Each row is a point on a tangle of strands that fork, close into loops and nearly touch. The rows are in no order.
In the rows, 128 means zero.
Points whose rows are less than 113 apart are linked; no others are. Some points are linked to none.
Fep: [177 120 184  97 129 134 196 123 139 124 140 133 115 110  87 105 151  99
 121  83 114  99 132 157 170 145  87 130 140 130  82 142 123  72 170 115
 103 144  74]
Debob: [116 155 165 177 131 183 142 195 159 109 162 102 107 115 130 181 108 123
 165 130 112 159 140 106 157  93 112 126 129 135  88 107 171 128 151 186
 101 131 193]
Libel: [100 136 149 198 126 108 114 156 145  79 139  99 150 127 121 218 147 133
 135 110  91 170 104 128 120  64 100 121 158  94  61 154 110 119 145 172
  49  66 159]
gapon: [128  99 138  41 128 117 184  88  95 201  81  96 159 124 143  60 147 178
 102 158  93  61 140 110 133 152 136 112  97 106 150 111  98 152 125 103
 148 146  78]
kegof: [176 158 141 119 126 119 146 108 115 175  88  67 182 152  95 103 171 177
 133 192 162 191 124 114 122  98 133 135 105 151  99 134 239 152 104 111
 136 127  97]
kavur: [108 133 158 176 111 184 145 209 175 105 163 109 113 112 125 199  99 113
 168 135 103 160 161  97 152  77 102 127 127 157  75 106 157 142 155 190
  95 124 207]
perid: [119 146 151 156 146 124 137 141 177 118 143  61 123 108 176 180 108 156
 149 172  98 152  80 157 160 137 131  65  93  68  84 147 172 119 162 204
  99 135 155]
mor: [110  92 209 195  87 160  73 166 212  90 111  91  96 129 123 208 134 102
 159 130  74 147 124 102 124 113 123 117 129 133  71 135 119 105 143 185
 115  82 182]
peras: [138  88 151  99 119 151 189 116  63 161 101 155 116 136 119 110 136 147
  91  89 131  70 168 136 160 171  85 156 139 150 146  86  46 102 102  63
 128 147 104]
Pefe: [135 146  97 145 143 123 115 122 128 127 122 127 137 123 162 116 123 141
 139 153 161 185  96 150 136 100 137 125 101 112 130 104 184 150 137 136
 133 129 123]
bosaf: [110 130  91 194 136  98 137 169 114 103 160 106 151 102 149 184 109 146
 126 131 143 164 109 127 133  35  98 137 187 114  72 150 107 128 127 163
  73  93 156]
Miroz: [138 128  85 138 118 118 122 122 133 196  78  80 187 116 123  96 123 159
 140 199 173 219 115 117 126  85 146 119  98 129 110 163 191 139 106 136
 116 123 136]
sosem: [120 143  72  94 110 109 101 110 119 185  98  84 186 132 100  84 139 138
 144 173 191 170 137  92  97 137 153 128  74 132 126 165 171 158  94 119
 108 115 137]
Rotek: [111 112  73 112 129 106 105 107 141 149 108 129 161  94 146  92 141 137
 123 173 149 183  96 151 105  86 135 101 106 135 150 158 130 168 131 122
  84  87 124]
gati: [126 107 160  98  98 113 170 168 126  98 105 177 112 157  84 150  67 137
 127  64  91  70 165 122 136 195 135 143  88 137 116 126  32  98 109 106
 101 126 149]
feke: [116 119  71  86 132  97 106  98 142 130 116 125 156  97 152  97 145 144
 125 180 141 143  96 159  86 104 147  80  76 118 169 136 127 180 141 124
 107 105 134]
fim: [131  96 131  54 121  85 181 101 102 143 112 153 121 127 160 128  86 172
 165 180  98  67 142 113 113 156 142 122 101  46 185 126  73 121 121 112
 158 166 141]
sata: [131 138 121 146 135 172 106 121 104 155 112 158 116 149 100 114 159  80
 120  83 117 183 138 134 146 136 117 159 157 181 182 100 171 112 107 111
 145 122 110]
zadop: [137 159 143 133 126 150 136 154 131 100 137 127 114 151 142 105 119 107
 124  73 136 112 119 144 164 143 148 164 154 114 112 138 152 108 140 136
 159 155 108]
vige: [120 102  83 149 138  98 107 110 137 141 114 124 160  89 156 125 136 144
 139 184 132 202  81 170 119  69 112 101 138 123 131 156 131 148 133 143
  74  85 121]
Zed: [132 151  92 134 119 124  90 140 129  80 179 164 109 119 141 138 114 109
 127 130 179 122 142 114  85 117 146 128 129 143 164 122  97 164 114 103
 131 123 157]
vor: [164 168 107 152 114 122 127 114 110 120 155 104 156 153 143 124 109 151
 141 136 219 141 146  95 104 120 143 175  94 138 116  84 184 185  98 128
 171 142 132]
leka: [149 146  82 120 122 110 106 105 128 102 154 126 134 114 163 119 107 143
 146 164 181 113 118 122  73 122 155 115  81  96 153 117 142 184 126 133
 156 147 151]
pek: [163 193 142 180 136 166 151 174 135 109 178 106 138 156 136 124 131 129
 125  93 177 153 159 106 140 106 133 197 142 148 107  84 201 128 108 120
 159 156 129]
lere: [130 150 144 138 114 163 126 181 148  91 128 141 117 165 115 114 101  87
 119  58 113 112 133 134 165 151 150 181 152 133 109 145 121  92 133 132
 158 149 122]
gokom: [152 174 207 167 135 187 157 176 149 106 165  75 101 125 134 120 141 121
 120 102 127 119 135 113 165 109 106 152 170 140  91 111 188 112 136 160
 135 169 138]
sen: [181  85 133  63 149 112 196  83 111 168 125 121 141  99 136  75 145 149
  98 137 155  79 160 140 138 146 103 142  96 123  94 101 102 122 158  73
 153 155  51]
ril: [ 94 130 105  87 117  83 118  89 103  88 148 178 131 117 130 161 152 131
 119 143  92 103 125 137  65  92 131  91 150 126 182 132  61 158 117  94
 116 115 170]
mebib: [105 125 142 166 135 163  78 197 170  80 116 153  94 160  81 165 121  62
 133  89  80 150 132 134 141 153 129 165 158 148 111 137 117  69 135 149
 135 123 140]
vasi: [130 145  75 106 120 109 111 124 128 196  80  79 198 134 109  83 137 153
 137 192 187 193 116 104 106 119 164 127  83 129 107 175 180 143 104 129
 106 120 131]
Difo: [117 136 136 146 123 161  99 197 156  88 117 149 106 168  93 136 102  64
 112  69  95 133 147 136 151 163 147 179 156 155 116 143 102  82 132 134
 151 134 133]
nit: [133 139  93 174 154  93 139 140 147 116 150  92 147  87 178 166 113 171
 142 184 137 186  87 166 134  75 106  83  98  83  87 133 158 137 152 166
  88 131 147]
koril: [120 162 138 158 158 149 121 156 147 101 144 120  99 127 147 144 121 118
 148 122 117 163  98 145 160 121 133 127 131 107 117 122 177 105 143 169
 122 146 142]
zetik: [159  84 155 118 146 149 171 110 108 175 122 150  96 114  89 100 155 106
  96  87 104 104 129 149 176 157  86 140 185 159 124 115 108  57 137  90
 137 145  65]
kun: [102 101 114  64 120  86 150 104 122 137 112 155 114 124 160 134 105 159
 137 174  89  72 130 120 103 145 142 102 118  86 196 127  72 129 121 111
 166 161 164]
makep: [124 162 155 179 150 179 116 183 142 123 159 109  96 126 126 161 122 119
 164 124 115 163 119 112 168 120 109 122 131 134 103 107 175 118 141 188
  97 131 167]
dis: [124 134 113  85 139 139 132  85 121 181  89  97 181 144 123  66 185 150
  96 133 106 136 130 125 116 144 154 123  88 141 148 134 194 155 116  94
 138 140  75]
Rut: [ 90  98  80 112 134 130  83 121 129 145 102 191 126 111 106 129 148 101
 110 122 125 176 126 145 110 109 120 126 141 179 173 148  90 148 123  99
  87  82 140]
fulob: [139 112 194 132 100 136 153 151 146 117  97 138 112 156  51 129 113  85
 145  55  73 114 128 135 177 163 113 147 143 119  93 145 109  59 146 152
 122 128  97]
vosu: [119 106 184 142 116 137 116 152 161 133  94 140  98 153  57 142 111  89
 145  71  62 121 117 125 170 175 123 124 141 115  91 156 113  52 149 172
 122 107 112]
nikav: [158  90 139 120 129 157 175 126  94 161 120 146 101 121  99 104 152 106
  87  76 115 103 155 151 169 155  86 162 180 167 120 109  90  59 132  65
 143 150  73]
laru: [160 132 188  91  97 137 218 142 104  84 134 158 146 149  94 136 111 133
 139  61 113  43 180 123 133 172 138 155  91 131 109 127  62 141 144 101
 111 153 131]
tiraf: [161 119 176 107  64 126 186 168 151  74 133 162 136 157 107 122  64 110
 150  70 132  73 160 126 134 150 173 155  96 136 103 169  71 157 146 132
 143 141 133]
res: [137 117 174  87 101 120 199 153 108  93 124 179 123 152  92 154  68 142
 147  77 101  55 173 111 131 191 142 144  82 115 128 129  41 102 115 101
 104 154 148]
kobez: [109 162 115 142 120 104  98 151 154  37 162 146 130 130 129 169 123 118
 106 111 134  81 116 141  85 119 164 124 142 129 107 163  67 158 130 133
 112 107 164]
Zibo: [119 115 151 135 156 147 116 118 118 149 106 146  97 146  96 118 133 103
 129  96  68 123  96 148 175 174 121 115 173 124 138 126 138  74 142 156
 137 130  84]
kes: [ 98 114  87 127 141 144  74 139 127 120 116 195 106 130 119 140 137  94
 114 103 120 167 127 151 123 132 126 142 137 183 173 116 100 124 125 105
 126  95 134]
natan: [107 132  78  94 101 122  98 100 123 148 118 139 142 119 124  98 140 113
 142 143 169 150 147 103  86 124 135 118  90 152 184 140 130 167 107 102
 120 117 158]
napog: [107 118 148 195 136 116 111 147 147 118 154  80 125 107 125 237 153 148
 150 145  89 159 101 116 128  90  85  83 135  96  62 150 119 122 150 184
  32  65 164]
mevop: [ 98 107 102  58 125 106 132 100 129 149 105 140 126 118 157 107 127 148
 133 167  99  85 135 119  87 148 149  94  92  98 199 125 106 151 129 105
 164 151 162]
monud: [178 115 155 122 136 119 135  87 130 138 132  71 136 129 148  95 173 126
  89 147 195 114 146 112 105 149 108 180 127 174 101 112 208 108 125  72
 199 155  76]
Migab: [113 108 165 145 146 140  94 139 143 143 108 148  89 147  83 144 126  99
 147  93  67 122 100 142 173 179 127 100 153 109 117 140 128  61 149 175
 123 113 102]
donik: [128 106 156 116 102 126 163 160 139 108  87 169 129 169  65 129  90 106
 124  45  81 105 148 144 169 173 128 160 120 135  88 142  74  78 141 124
 119 117 119]
lila: [106 121 108  86 144 147 127  92 125 180  81 129 158 139 128  72 168 137
 102 128  90 150 119 140 136 144 159 113 100 142 174 127 180 146 133 109
 140 136  88]
mer: [123 104 130  90 127 117 159 132 105 138 102 169 109 153 115 112  88 134
 123  71 112  71 134 144 177 182 138 138 123 121 122 118  65 103 128 107
 138 131 119]
Nul: [151 150 121 114 104 121 123  75  93 122 136  95 146 152 131 109 132 134
 135 146 174  96 155  85  72 157 137 146  92 134 143 101 180 189  99 114
 195 153 118]
kos: [ 85 118 104  93 130  81 107 116 143 100 133 163 111 121 141 154 121 142
 115 131 108  67  99 155  99 141 158  95 133 121 146 135  58 131 129 113
 136 108 158]
nizet: [118 135 116  64 126 126 136  79 109 176  85  76 182 141 123  72 175 155
 103 148 115  94 141 101  91 160 150 113  73 128 143 124 178 176 118  95
 168 140  92]
nofon: [107 156 112 174 141  92 132 145 161  62 150 102 158 109 172 180 130 155
 119 132 140 140  86 178 116  73 120 114 122  86  79 161 119 151 155 159
  76  98 155]
gor: [105 144 134 156 157 126 108 148 165 106 129 123 104 124 146 164 120 115
 147 138 106 154  86 157 150 132 132 106 123  95 106 148 153  99 157 174
 117 118 135]
gop: [133 119  86 182 144  90 138 140 131 137 159  95 156  79 164 164 116 171
 143 187 138 187  92 146 140  52  87  86 137 100  80 136 138 129 145 168
  75 119 147]
Rap: [173 152 147 146 133 125 132 109 124 112 150  84 149 147 152 105 157 138
  96 129 201 108 161  98 110 149 117 197 130 162  91  98 202 142 108  87
 197 151  85]
Zaf: [107 118 107  99 146 143 122  95 119 163  92 143 138 141 144  86 148 123
 111 115 101 149 113 150 147 143 147 118 118 136 172 115 160 142 138 115
 146 132 104]
kemun: [ 93 138 115 107 121  72 110 107 118  67 165 168 122 128 122 179 134 136
 109 124  91  67 113 144  73 120 158  95 155 115 144 139  45 135 116 116
 122 111 169]
karo: [140 123  94 161 124 118 126 123 125 180 109  91 166 105 142 110 111 165
 150 199 167 220 115 123 130  65 133 112 113 129 112 136 182 134 117 145
 124 128 150]
mev: [114 103 148 105 111 120 161 162 125 116  92 171 121 165  80 138  77 127
 114  56  91  88 147 135 166 189 127 160 109 135 100 119  51  79 123 113
 112 119 122]
voli: [115 120  77 131 109 114  85 113 118 142 127 134 143 104 130 104 135 112
 119 141 187 169 127 119  93  67 119 128 153 165 161 158  98 164 101 112
  93  89 150]
Ribeg: [113 137 152 167 149 130 124 141 185 127 152  66 114 106 167 206 121 146
 153 169  87 150  88 142 150 140 110  63  91  83  80 142 153 132 168 201
  67  99 162]
ravif: [155 152 191 139 125 169 151 165 146 102 143  92 107 139 126 105 129  99
 123  89 122 110 122 122 167 121 126 160 176 124  97 139 165  95 144 156
 136 158 114]
Gefor: [136 150  90 128 138 122 104 120 133 113 134 128 137 129 171 107 114 136
 136 133 173 143 103 147 119 124 154 125  87 106 137 110 157 163 134 132
 156 142 132]
tugut: [100 160  85  80 131 132 116 101  96 199 104 118 184 150  79  87 176 134
 116 133 145 134 155  92 115 169 142 131  61 161 154 146 174 148  92  89
 107 126 110]
nipet: [117 162 103 141 124  87 104 128 123  45 183 139 139 114 137 163 131 128
 115 125 152  91 103 150  75  92 152 110 134 109 124 144  73 179 126 134
  99 101 165]
vob: [114  99 111 137 159 135  86 107 141 148 106 174 117 109 119 139 148 103
 149 165  87 198  97 158 134 116 121  98 135 137 163 144 145 122 142 148
  82  84 111]
tesof: [167 139 153  99 117 128 181 132 121 117 144 127 126 131 124  82 119 119
 110  66 153  73 142 144 167 143 120 166 139 113  83 141 116 112 150 108
 141 155  75]
daga: [165 136 163 134 154 141 131  84 123 152 124  92 122 124 130  82 179 135
 108 143 120 147 112 132 136 123 118 115 144 145 138 103 218 114 127 113
 151 151  69]
novo: [166 137 171 157 151 179 112  96 112 181 126 122 109 128  99  99 182 113
 121 127 112 163 128 120 139 131  88 111 158 187 167 105 210 127  98 133
 106 122  91]
Fivu: [171 164 141 166 135 132 140 116 104 166 136  85 140 131 125 120 140 177
 140 168 151 192 123 117 150  75 122 106 115 128 106  77 225 138 115 139
 137 149 122]
pufek: [143 121  74 178 130 104 132 139 126 164 131  94 161  88 156 125  98 176
 145 189 186 202 114 125 132  50 113 118 129 119  93 123 167 127 128 148
 130 134 154]
zuk: [106 109  78 152 121 107  97 117 118 163 102  99 165  97 153  90 143 133
 106 156 172 171 105 118  99  48 126 127 174 152 136 185 106 150 100 132
  84  84 148]
binek: [ 90  90  82 109 155 132  93 114 144 159  94 191 132 111 105 125 157 109
 123 147  89 189 108 158 120 118 122 114 131 152 175 158 123 141 137 132
  73  77 120]
Vono: [ 96 134 133  98 101 132 140  84  92 136 116 139 142 142 122 124 137 119
 135 138 126  96 199  68  72 158 118 139 105 126 208 119 140 144  98  98
 194 171 155]
dimup: [119 125  84 200 136 101 122 160 116 122 155 116 146  90 160 154 108 149
 124 150 166 173 114 132 135  35 104 138 184 127  91 136 110 128 119 148
  95 103 159]
Nepom: [100 149 120 154 133 121  90 166 177  45 144 147 123 135 130 165 128 105
 108 107 129 124 112 151 108 118 147 152 134 136  91 156  90 129 137 127
 105  91 157]
revi: [142 137  74 158 103 112 109 125 122 129 142 116 149 116 148 117  97 143
 142 165 229 167 134 103 101  86 136 147 106 141 125 116 136 166 101 121
 131 120 163]
saze: [128 126  78 143 116 117  99 125 131 135 134 140 142 110 147 115 115 120
 128 148 200 181 128 119 110  85 129 144 123 155 143 122 128 151 108 116
 112 102 148]
kel: [139 132 213 142 138 160 119 136 147 141 126  79  89 142 118 130 127 117
 142 110  96  95  99 123 196 166 117  96 147 113  79 139 151 107 151 205
  99 115 103]
Rab: [ 75  72 120  98 144 134 113 133 117 155  63 186  92 157 124 138 107 138
 103 110  75 104 115 139 146 184 129 129 137 164 177 111  55 109 111  95
 139 120 149]
lufa: [119 100 154 103  99 158 159 123  56 160 102 151 111 149 122 110 114 133
  98  91 122  65 180 106 147 179 104 146 151 150 174  90  54 109  89  72
 156 154 124]
Zele: [117  98  84 181 135 110 106 136 126 157 119 118 140  92 153 120 119 133
 133 163 167 197 109 124 124  39 111 138 185 152 119 153 125 125 112 136
  99  99 149]
par: [147 151 142 155 127 171 119 112 107 168 117 141 123 144  96 109 173  87
 123 102 131 193 145 120 140 123 104 148 156 188 178  97 198 114  88 115
 132 126 103]
geze: [188  90 144  75 152 120 196  96 125 151 139 135 119  89 125  84 152 125
 100 126 150 104 151 155 157 145  97 138 109 124  82 106 120  81 173  81
 134 156  54]
Lazi: [ 74 140 114  81 107 127 141  90  98 154 104 135 162 138 115 122 149 133
 140 155 111 112 194  66  65 162 120 129  77 113 201 133 148 144  99  90
 167 161 164]
tivu: [104 124 147 107  92 141 143  92  77 141 118 144 132 145 127 123 127 120
 127 125 121  81 207  70  93 170 121 139 137 127 205 104 115 134  94  86
 199 169 146]
Fera: [139 147 131 102 109 132 135  87  93 130 149 118 130 143 152  90 121 136
 122 116 162  73 158  97 101 161 148 142 121 113 151 100 143 164 110 107
 199 164 110]
vumo: [166 192 168 181 142 173 149 173 134 109 176  92 122 142 129 123 149 119
 116  99 150 141 151 107 148 108 116 178 165 148 108  91 205 109 113 125
 152 163 126]
leboz: [136 119 149 123 148 146 142 111 112 153 116 140  98 136 105 100 142 106
 115  87  90 110 113 152 181 153 113 132 182 137 133 117 132  75 139 129
 146 148  73]
kupa: [106 132  74  95  94 112 101 103 123 175 110 117 161 118 108  90 143 117
 137 157 197 161 148  82  87 119 133 128  92 152 165 167 132 157  92 116
 107 117 161]
Mefif: [123 150 108 157 159 107 135 143 166 103 140  87 137 109 182 158 112 162
 142 174 129 164  82 176 142 113 133  92  93  66  94 134 173 131 168 172
 114 144 135]
vir: [172 169 146 169 134 132 154 137 100 182 169  70 141 124 111 142 123 193
 140 175 152 167 133  99 160  67 105  88 107 132  72  72 228 142 123 152
 140 160 135]
fefo: [162 127 205 115 103 135 179 139 145 115 122 129 112 138  72 117 123  86
 135  65  88 100 129 142 174 139  98 144 152 121  80 144 119  74 160 147
 112 128  92]
Zosof: [131 154  86 148 128 129  87 161 135  75 174 165 120 120 139 149 115 102
 120 115 179 144 135 127 104  96 136 146 143 158 137 123  86 153 110 110
 112  95 153]
gefe: [157 160 106 116  95 115 124  90 101 128 133  98 155 161 130 116 122 145
 146 153 202 133 154  85  80 136 141 156  83 137 130 101 187 200  95 125
 173 136 135]
viv: [171  97 135  69 130 108 173  83 104 174 117 107 141 121 147  68 141 150
  98 135 151  69 144 130 135 142 122 138 105 110 102 108 117 137 143  80
 177 150  58]
Rif: [100 101 109 111 137 144 116 147 106 135  98 178  97 156 123 130  96 110
 106  80  99 102 138 148 161 187 138 145 148 152 151 110  73  97 122 101
 160 131 128]
fusor: [100 133 153 174 117 132 104 175 202  51 121 131 124 137 132 186 122 105
 125 119 104 143 111 148 117 102 143 150 139 121  74 167 117 114 143 152
 116  96 162]
feko: [152  98 139 101 127 146 185 128  82 149 119 154 117 128 108 108 138 131
  91  73 133  72 165 145 164 167  87 159 142 155 116  99  61  93 130  63
 133 146  84]
nuda: [112 117 146 111  94 149 148 115  68 140 116 157 112 150 131 117 111 126
 123 106 120  67 195  90 124 179 122 142 148 136 196  99  78 116  93  83
 187 174 147]
Muko: [154 114 204 138 149 163 126 121 129 164 140 102  86 132  97 105 146 110
 124 113  92  82 108 131 192 173  88  86 166 132  90 138 134  96 155 176
  92 114  59]
lova: [124 106  90 171 140  86 118 119 119 148 128  96 159  87 166 146 129 157
 137 191 123 196  84 161 137  50 101  91 163 106 108 158 124 136 134 164
  64  89 121]
Tesu: [108 147  92  49 130 120 136  92 111 175  95  92 170 134 117  85 157 153
 129 169 105 101 140  89  71 166 169  94  43 101 169 135 166 166 118 108
 149 144 128]
vufi: [108  99 216 184 106 184  71 169 188 125 104  85  89 151 118 186 126 110
 160 117  84 131 117  91 163 157 126 117 118 136  73 134 135 122 147 202
 104  97 166]
nukop: [103 133 117 192 137 102 128 166 122  84 147 103 152 115 134 202 136 141
 132 119 126 165 102 138 133  52 101 129 174 105  65 148 105 121 138 166
  57  72 159]
dudom: [112 131 125 179 153 158  56 203 149  85 136 156  96 139  82 185 137  70
 146 109 103 184 132 127 129 123 107 159 165 155 115 119 112  78 127 141
  97 104 149]
Kigu: [138 113 132  78 122 111 172 105  94 149 121 143 126 145 136  90 109 149
 116  95 130  56 138 137 162 158 133 132 126 107 127 107  84 130 136 106
 147 150  94]
saz: [136 120 153 152 164 179  79 105 115 169 114 160  98 136 106 126 154 101
 145 143  76 169 106 141 162 152 113  93 154 151 176 104 179 126 124 178
  94 111 100]
Sur: [136 110 135  61 110  98 183  82  80 163 118 129 136 125 146  98 100 164
 152 161 112  59 163  90  98 151 131 127 110  57 171 110 101 147 114 115
 194 180 122]
mupe: [ 77  87 111  79 141 125 121 118 120 162  78 177 107 141 139 120 116 139
 110 124  88  97 122 135 132 166 139 108 124 153 193 118  71 127 117  98
 142 127 153]
boz: [ 96 131 109 128 157 111 105 128 161 102 122 143 114 130 160 147 120 120
 131 124 111 141  76 176 145 141 149 106 122 103 117 141 137 112 154 147
 131 111 116]
Mib: [105 121  78 107 144  73 105 101 146  98 131 121 155 104 176 128 134 153
 121 174 135 120  76 200  96 102 149  71  96  97 139 133 104 174 154 138
 112  89 116]
novon: [ 99 121 183 189 108 137  81 165 206  61 117 109 116 132 110 205 146  98
 138 124  79 153 112 125 110 105 125 134 144 122  74 158 120  99 138 163
 107  81 160]
fefet: [167 124 181 102  74 142 200 156 124  85 123 159 144 163  89 116  92 109
 130  52 113  69 182 129 146 161 143 169 100 144  97 146  66 141 145 103
 128 144 112]
vig: [129 135 108 176 155 156  86 182 129 114 147 160  97 119 107 162 125  86
 154 120 142 208 129 126 145  94 104 160 164 156 135 116 122  92 112 137
  97  98 142]
sifo: [141  99 133  68 128 121 166  84 101 182  98 114 141 135 151  64 140 156
 101 122 123  62 140 128 144 151 132 125 124 117 141 105 116 143 125  94
 161 150  76]
tada: [163 116 195 136 162 158 118 101 123 165 147 100  89 117 120  93 149 119
 116 139 102 104  94 136 181 156 101  85 174 138 114 123 165  98 136 157
 116 137  57]
nulu: [131 150  90 116 118  73 115 101 124  68 189 135 135 101 153 154 128 146
 134 156 152  86 106 146  56 105 150  99 129  87 156 138  92 177 140 128
 128 132 159]
Burev: [ 96 100 104  90 139 127 116 109 120 157  96 161 121 138 151  95 118 133
 110 118 104 101 118 139 145 164 145 114 120 136 177 112 109 139 134 111
 164 134 125]
kofes: [107 114 123  80 113  80 146 124 122 103 143 174  99 124 142 166  93 159
 143 158 100  59 146 126 100 150 151 119 141  78 172 150  50 111 118 105
 159 166 165]
nitut: [126 135 143 111  88 111 137 163 168  62 175 145 112 130 130 143  82 115
 145 119 137  62 147 113  89 153 187 136 125 102 131 188  66 144 137 132
 160 165 159]
pel: [132 145 116 115 127 136 127 123 115 117 135 133 120 148 150  99 110 120
 117  87 155  93 131 130 138 151 161 150 133 117 137 115 132 139 125 114
 180 155 115]
gosus: [123 143  90 120 101 128  91 117 116 110 151 158 121 118 139 129 117 107
 138 138 180 133 154 106  76 124 135 129 108 143 186 114 116 166 106  99
 149 127 160]
Ruru: [189 105 176  82 159 137 203 112 139 126 152 131 111  85  97  96 155 101
 119 107 141 106 140 158 161 141  85 126 118 131  81 127 125  63 190 106
 107 157  70]
Fodi: [109 143  87 145 151  89 109 126 147  82 151 133 139 109 169 150 132 136
 120 151 154 136  83 182 117  92 133 104 114 103 116 143 112 154 146 142
  95  90 135]
kemag: [105 130  92 109 114 103  91 106 106  89 147 182 119 115 119 145 141 109
 113 129 131 118 132 129  75  95 126 107 155 155 171 128  60 161 116  98
 104  90 160]
Vupip: [178 119 163 120 150 133 136  78 134 154 119  78 129 121 134  79 183 136
 102 152 151 137 128 127 122 131 120 134 135 162 124 114 217 107 126  89
 172 156  63]
tav: [124 107 126 140 161 153  95 106 130 153 107 165 112 126 116 125 151 108
 148 151  73 187  96 154 150 141 134  99 139 138 178 122 173 122 140 164
 101 109 107]
kire: [149 129 162 108  68 120 163 168 160  79 164 154 125 144 116 134  67 120
 155 102 131  65 160 109 102 152 181 143 109 114 122 185  65 152 142 136
 153 161 146]
taser: [105 124 100  43 124 110 135  93 123 171 101  98 159 120 142  87 138 156
 136 173  93  94 137  95  69 157 156  95  64  85 184 124 139 161 123 113
 162 157 143]
Lagok: [158 140 165 143 166 149 122  98 120 155 130  97 108 126 135  93 159 134
 120 140 103 136 103 136 155 129 121 102 160 135 137 105 200 112 130 145
 134 147  70]
gipi: [111 122 136 187 147 121 121 149 165 134 161  79 120  95 147 224 140 154
 150 163  96 158  97 124 141 104  91  67 117 103  74 145 129 136 160 189
  43  83 170]
dof: [123 133  98 182 148 141  93 179 130 120 145 150 112 107 125 156 121 101
 140 131 160 200 125 130 130  70 106 162 176 155 116 124 111 105 108 130
  93  92 149]
Lado: [131 136  87 103 119  98 114  90 128  93 167 134 127 102 162 140 115 139
 147 167 153  98 130 123  54 127 156 110  98  83 171 130 118 172 130 122
 164 155 154]
sokuf: [125 140  85 171 134 130  87 173 118  88 156 161 127 118 130 155 116  98
 115 117 171 170 129 130 119  68 117 161 180 163 109 131  77 131 103 120
  89  77 146]
dul: [150 125  65 178 118  95 128 139 125 150 135 100 167 108 156 127  90 169
 134 177 232 171 133  99 110  57 128 151 121 132  98 123 145 152 104 134
 143 128 172]
lol: [149 156 127 163 144 145 126 120 117 151 128 116 123 127 138 116 132 149
 148 152 139 204 101 137 146  95 129 112 117 126 130  93 201 131 123 149
 120 144 120]
kima: [106 134 113 108 114  93 129 132 124  75 175 177 110 114 141 174 111 138
 139 144 107  77 154 121  67 140 158 128 147  99 166 149  64 123 128  92
 168 166 160]
legis: [139  98 154  51 118 110 199  78  83 183  92 105 140 129 142  81 128 175
 131 168 100  54 163  89 113 144 115 128 101  72 165 101  83 147 111 102
 160 168 110]
daf: [115 120 103 142 143 166  87 143 116 136 108 181 103 149 104 131 137  80
 121  91 109 178 127 142 143 140 127 149 148 166 179 106 132 110 122 116
 144 118 122]
fiti: [166 165 149 142 125 144 140 125 125 112 163  95 130 138 157  90 134 128
  97  95 190  87 159 110 119 145 133 194 145 136 103 111 174 135 115  97
 190 161  88]
bito: [ 86 113  97 109 153  98 101 123 157 114 114 159 111 131 148 141 113 131
 119 127 107 110  89 176 135 147 155 104 121 114 126 140  94 125 149 126
 139  98 127]
Dupu: [119 152 116 120 108 107 121 140 147  61 195 151 111 115 144 160 114 126
 134 137 135  70 139 123  69 141 173 125 135 100 152 167  75 147 133 121
 158 161 159]
Sel: [133 113 161 151 161 179  94 104 109 166 111 155  90 143  94 120 163  97
 124 110  62 137 108 140 165 164 115 110 183 159 172 106 165 101 128 153
 122 124  89]
Foti: [112 118 211 167 118 172  93 158 172 128 111  88  85 153 115 168 121 103
 159 112  85 117 104 104 176 166 118 108 128 116  79 145 141 111 150 212
 103 107 145]
Ranut: [156 193 125 166 123 141 134 144 118 103 171 109 150 164 144 127 121 143
 122 107 212 144 163  87 116 127 145 198 118 140 111  79 188 172  99 114
 173 148 129]

A fork is a point with three links, a tip a point with one. Leave the first point through the second and follow the links. Name the first fork or tip that comes.
nizet / Tesu: kun
daga / Vupip: fiti
Fep / Ruru: sifo
zetik / nikav: Lazi

A piece is all that can be reached along the links. How many separate loops has the piece of each point below (a circle has one, a figure eight two, a Y none), and how many tips (points with one link)?
Rap: loops 0, tips 2
zuk: loops 1, tips 1
Tesu: loops 3, tips 2
makep: loops 0, tips 2

How many points has the smallest loop of links through each point below? Write none if it is on no loop.
Kigu: 12
Ranut: 11
Muko: none
pufek: none

Name the points in between on the shortest way along the links from the first point to the second, in order.
Lado / vufi: nulu > nipet > kobez > Nepom > fusor > novon > mor
peras / Migab: feko > nikav > zetik > leboz > Zibo
novo / kes: par > sata > daf
perid / Rotek: Mefif > nit > gop > lova > vige
fiti / kel: Rap > monud > Vupip > daga > Lagok > tada > Muko
